Each row is a point on a landscape with many valleys, with its height.
From any point a ball takes the steepest step (drop divided by distance) to one of its 2 nearest points. It stops when none of these is lower. Distance is the straight distance between rows; heights are no part of it.
Q191: 53	114	90	103	104	58	65	83	115	73	114	114	141	96	103	83	134	103	115	114	85	81	66  (h 56.9)
Q308: 100	110	67	139	117	147	120	108	106	74	118	67	146	142	109	119	63	91	101	74	117	182	134  (h 51.7)
Q456: 82	92	111	89	109	121	38	76	123	96	76	108	97	135	108	117	120	73	146	50	150	120	86  (h 7.2)
Q710: 105	98	114	112	101	95	92	132	94	62	122	100	128	110	106	80	131	71	99	68	102	150	78  (h 38.6)
Q265: 106	96	64	65	67	109	91	125	54	80	82	137	82	84	94	112	76	119	89	107	137	115	144  (h 73.1)
Q549: 71	94	110	70	46	126	110	113	77	108	90	63	58	80	116	111	80	119	105	52	84	143	136  (h 56.1)
Q633: 58	111	128	113	135	89	127	70	88	126	103	48	105	127	115	102	109	79	69	121	74	64	65  (h 21.8)
Q817: 85	104	86	82	72	80	62	146	49	37	107	132	85	95	130	127	109	105	132	103	126	101	85  (h 8.6)
Q54: 115	89	72	99	97	122	133	102	129	107	84	133	145	102	99	92	69	119	73	57	126	173	165  (h 66.1)
Q369: 64	85	101	77	53	28	86	125	98	88	114	114	102	64	108	109	137	115	123	108	75	69	43  (h 62.3)
Q479: 89	78	92	110	78	109	61	69	166	120	98	87	154	108	86	70	106	109	139	37	100	131	95  (h 61.5)
Q304: 108	105	140	153	130	97	113	45	145	98	101	77	125	143	127	81	130	74	131	77	73	109	86  (h 45.5)
Q712: 118	78	108	66	70	59	116	114	84	114	61	186	81	71	121	118	114	112	108	113	113	61	105  (h 43.8)
Q945: 109	95	72	74	86	99	119	106	91	73	85	150	102	84	117	92	81	123	77	83	123	154	169  (h 70.3)
Q694: 94	79	85	66	64	97	96	117	84	123	94	86	75	64	58	110	92	114	78	112	99	68	90  (h 77.5)
Q525: 106	112	98	127	174	98	75	113	81	102	72	135	89	132	74	126	95	56	124	162	115	38	91  (h 44.3)
Q680: 94	118	102	118	149	79	59	60	142	103	74	151	108	116	106	79	108	103	140	127	104	54	107  (h 57.9)
Q210: 116	120	90	105	128	135	82	127	46	99	117	60	68	127	59	126	83	62	91	140	116	72	89  (h 65.5)
Q722: 165	107	65	122	114	125	103	121	88	103	122	90	106	88	44	67	83	83	62	140	96	105	120  (h 57.0)
Q649: 60	75	135	85	69	103	119	112	100	100	104	62	98	102	135	93	115	94	91	51	89	127	65  (h 50.3)
Q513: 70	124	45	103	101	97	93	82	101	100	118	52	107	97	72	78	63	141	100	119	84	95	140  (h 37.9)
Q771: 119	99	133	93	88	104	144	64	131	119	85	149	83	97	130	89	108	115	97	81	98	116	151  (h 11.4)
Q937: 72	113	73	75	98	144	72	88	81	79	94	101	68	134	117	143	68	104	116	93	148	128	146  (h 36.5)
Q516: 67	72	143	73	80	78	128	113	76	75	79	100	74	73	161	119	128	98	84	47	98	119	67  (h 54.6)
Q33: 79	93	123	75	79	70	152	85	101	106	81	145	98	64	139	89	113	127	78	88	84	111	137  (h 25.6)
Q871: 141	72	133	113	100	97	136	143	97	75	103	124	124	93	116	80	130	62	66	62	108	151	79  (h 44.4)
Q171: 130	64	89	93	67	127	114	124	129	110	88	100	139	91	88	78	84	108	89	31	126	169	111  (h 61.0)
Q531: 135	96	76	78	59	117	72	135	67	87	116	110	76	78	76	103	96	108	90	126	111	83	102  (h 75.4)
Q363: 97	104	70	100	101	153	86	115	76	78	114	74	105	132	96	127	61	93	92	83	132	165	137  (h 44.0)
Q847: 94	126	73	125	137	59	72	58	152	98	98	121	142	85	88	49	107	130	120	132	83	77	110  (h 54.8)
Q279: 76	100	123	107	116	75	81	131	81	93	127	69	111	95	76	94	155	50	104	116	80	71	16  (h 51.1)
Q311: 79	121	129	122	105	90	161	89	88	64	142	92	93	122	157	109	102	104	83	112	74	121	108  (h 35.4)
Q59: 139	93	142	145	81	151	144	93	126	108	118	73	117	128	118	119	90	78	122	47	102	146	95  (h 55.2)
Q458: 66	132	95	99	89	81	95	107	60	49	132	114	93	115	144	139	105	113	132	138	96	85	103  (h 19.0)
Q638: 63	88	76	63	58	50	124	109	109	94	91	145	123	42	91	88	102	148	78	103	84	116	137  (h 36.0)
Q860: 120	118	96	145	87	120	159	93	144	117	112	78	157	118	116	74	69	105	99	79	79	146	115  (h 38.2)
Q145: 78	110	66	90	77	70	127	114	118	78	131	130	145	64	92	66	88	139	73	102	87	142	143  (h 44.5)
Q814: 104	107	82	100	124	98	73	132	66	112	80	145	98	119	82	142	87	83	100	144	130	52	94  (h 48.9)
Q689: 80	117	81	115	114	85	94	53	141	92	113	105	146	112	114	66	95	118	104	97	83	120	125  (h 50.0)
Q839: 113	149	60	138	137	107	124	90	98	91	132	38	105	129	94	72	63	130	99	137	83	106	151  (h 31.3)
Q462: 168	66	110	105	83	115	125	141	71	92	102	131	120	78	80	75	125	72	29	97	112	131	100  (h 48.6)
Q92: 174	89	81	122	72	127	123	125	103	118	126	97	125	73	59	52	91	90	46	104	82	129	119  (h 53.3)
Q907: 114	81	134	69	51	97	83	117	68	75	94	116	51	84	136	112	130	96	136	60	118	93	84  (h 60.4)
Q653: 108	90	148	149	108	117	132	83	135	94	96	92	139	142	142	104	123	65	118	46	96	142	78  (h 50.8)
Q727: 107	73	133	68	53	67	113	115	82	79	89	129	78	51	136	81	138	106	99	54	109	111	80  (h 57.8)
Q348: 80	80	82	54	62	130	80	111	85	139	62	98	65	76	44	123	80	115	82	90	123	91	127  (h 79.9)
Q690: 106	81	107	97	97	64	73	146	98	112	111	93	101	71	40	109	127	69	85	123	95	53	23  (h 47.6)
Q533: 74	97	115	147	128	137	125	88	113	68	96	73	136	157	141	127	90	77	103	69	105	166	91  (h 56.7)
Q780: 127	99	115	86	94	52	112	108	110	112	104	162	96	59	114	105	121	115	107	135	74	46	79  (h 49.0)
Q873: 62	106	54	90	68	78	102	113	108	98	135	78	131	66	58	73	75	138	72	117	77	110	125  (h 44.7)
Q27: 12	102	80	72	103	108	78	83	63	111	95	47	90	127	97	148	83	101	92	113	107	91	77  (h 60.3)
Q32: 140	96	104	136	103	145	128	112	109	133	109	62	130	123	81	83	77	79	83	71	92	136	97  (h 48.8)
Q538: 113	127	101	109	118	85	112	80	92	106	110	79	50	86	115	122	74	136	123	149	75	44	102  (h 30.4)
Q12: 45	90	95	73	78	112	64	107	91	104	102	65	90	110	98	115	104	107	111	69	117	116	86  (h 55.8)
Q941: 119	100	49	105	97	67	84	154	57	96	115	108	76	94	79	144	57	108	96	177	81	55	80  (h 58.5)
Q654: 118	120	85	139	145	102	106	75	119	91	112	107	136	127	94	76	104	81	113	114	98	125	122  (h 43.9)
Q795: 114	106	92	80	54	106	118	93	116	122	118	92	84	63	88	70	88	132	98	87	63	104	137  (h 35.2)
Q452: 71	106	133	102	147	85	105	67	98	135	80	89	77	117	114	136	117	77	97	134	93	37	50  (h 29.1)
Q274: 85	127	84	138	106	129	153	88	106	116	122	41	114	136	118	86	52	113	78	105	74	126	130  (h 19.6)
Q184: 153	103	92	130	165	87	83	125	73	98	88	113	80	96	66	107	62	84	107	177	90	38	82  (h 39.3)
Q668: 148	90	133	99	76	131	64	114	82	78	101	98	60	117	112	110	136	64	126	75	121	93	68  (h 62.8)
Q777: 72	118	99	108	120	78	155	84	83	130	123	44	91	97	110	101	85	120	66	139	58	60	103  (h 11.0)
Q162: 130	72	115	77	46	144	116	127	58	107	99	63	62	88	104	104	99	95	71	58	105	133	107  (h 59.8)
Q99: 69	98	153	114	129	96	102	41	141	124	78	96	120	136	129	96	136	74	103	79	87	85	71  (h 40.6)
Q766: 135	98	93	105	119	122	38	108	112	89	64	152	105	130	84	102	122	67	139	82	156	106	106  (h 20.9)
Q370: 103	87	133	87	135	87	109	82	114	153	81	59	60	77	83	113	99	101	91	123	83	30	45  (h 36.1)
Q410: 53	85	150	83	118	72	83	63	113	119	76	103	101	103	122	112	152	85	100	95	92	54	44  (h 35.3)
Q970: 32	83	97	71	68	46	53	76	114	86	81	108	131	85	109	108	134	118	129	108	81	58	50  (h 59.5)
Q411: 94	100	90	89	66	138	111	105	90	78	122	66	85	113	124	109	70	115	108	61	103	162	139  (h 50.7)
Q868: 104	89	117	106	144	65	103	102	118	134	103	44	94	60	47	78	93	109	82	136	78	42	33  (h 41.8)
Q47: 135	93	141	113	126	104	126	91	128	137	89	119	102	111	99	91	130	65	76	82	102	101	92  (h 37.1)
Q511: 134	131	98	136	162	106	116	55	133	112	95	87	92	126	93	85	87	111	118	125	99	89	140  (h 38.1)
Q242: 58	97	120	110	101	99	148	127	96	70	123	76	115	101	147	98	100	93	60	78	77	144	76  (h 44.2)
Q163: 85	142	96	108	110	88	142	79	77	73	130	108	81	118	130	126	86	117	93	147	97	99	142  (h 27.1)
Q909: 54	127	83	92	128	110	105	105	47	110	115	36	72	135	92	146	79	88	90	142	104	72	83  (h 63.1)
Q60: 98	100	126	114	117	122	125	72	111	126	91	111	97	136	120	111	94	82	84	80	113	119	116  (h 28.0)
Q185: 126	119	119	119	91	115	98	95	112	76	146	79	98	117	119	83	122	83	136	78	79	128	95  (h 30.2)
Q455: 151	96	86	122	141	149	47	124	73	99	90	95	74	116	52	99	88	53	114	135	119	78	79  (h 63.4)
Q731: 169	58	121	71	57	132	105	116	81	125	80	118	63	60	79	84	123	99	68	90	113	87	96  (h 60.0)
Q404: 45	83	113	87	140	108	62	99	93	88	63	103	114	138	110	127	128	64	88	67	151	124	66  (h 21.0)
Q752: 97	74	101	61	96	65	116	121	68	96	47	171	91	79	118	122	118	95	74	76	147	92	96  (h 38.3)
Q236: 82	115	34	83	93	82	79	132	68	96	105	129	101	108	74	140	59	115	100	158	118	81	117  (h 54.3)
Q875: 112	119	84	107	122	129	65	99	95	75	86	144	90	147	98	123	97	85	131	107	154	118	136  (h 29.0)
Q442: 68	108	115	128	139	69	80	91	113	82	113	79	132	111	98	69	149	68	119	113	67	80	46  (h 53.9)
Q670: 62	89	89	76	73	94	105	74	135	156	80	90	94	55	66	82	87	137	84	92	69	92	133  (h 44.1)
Q302: 140	112	69	113	136	118	65	104	106	107	90	116	101	99	49	85	82	88	93	126	117	81	115  (h 60.5)
Q291: 144	99	104	86	93	119	102	67	135	134	90	117	77	80	91	81	97	121	99	88	92	90	137  (h 25.5)
Q787: 122	110	63	79	51	131	31	114	101	78	116	95	76	94	79	94	85	122	149	77	114	113	121  (h 28.1)
Q556: 101	109	95	116	152	76	44	75	130	100	83	119	87	87	96	88	66	133	159	141	95	33	93  (h 60.2)
Q503: 47	78	85	82	87	113	65	56	148	129	65	98	125	109	86	91	96	116	109	66	108	113	110  (h 66.2)
Q192: 148	113	133	103	107	69	131	97	111	103	120	109	82	55	103	74	122	106	96	130	55	49	78  (h 52.9)
Q502: 146	78	96	110	71	141	87	93	146	132	103	72	143	97	71	87	90	110	129	29	107	136	112  (h 56.0)
Q300: 170	91	135	90	62	97	137	111	87	104	113	129	68	58	115	84	127	102	75	115	78	74	104  (h 56.8)
Q100: 65	75	108	73	61	52	79	119	109	70	94	130	117	61	97	78	141	113	109	68	113	102	69  (h 61.2)
Q821: 126	136	94	131	166	80	115	96	86	94	98	93	74	104	97	107	65	120	120	181	93	40	109  (h 34.6)
Q381: 57	87	115	67	119	93	100	103	84	109	62	133	102	111	112	129	112	89	68	89	140	101	90  (h 30.8)
Q833: 132	130	81	106	93	112	45	94	124	75	127	92	87	101	93	72	99	104	151	104	96	97	109  (h 20.7)
Q168: 72	115	84	80	94	86	130	76	79	131	97	85	67	80	105	128	75	135	100	139	65	69	124  (h 23.3)

Call two points neighbours if one is among the 2 nearest of the other. Go from one point of each pair to the other, from neighbour to neighbour, staying as low as possible. Name the highest point that can't be avoided.
Q363, Q817: Q369
Q456, Q771: Q533
Q777, Q771: Q99
Q777, Q833: Q668
Q777, Q274: Q873

Where does a ball stop that starts at each point below?
Q92: Q833
Q236: Q777
Q12: Q817
Q300: Q456
Q694: Q502
Q556: Q274
Q348: Q502
Q680: Q274
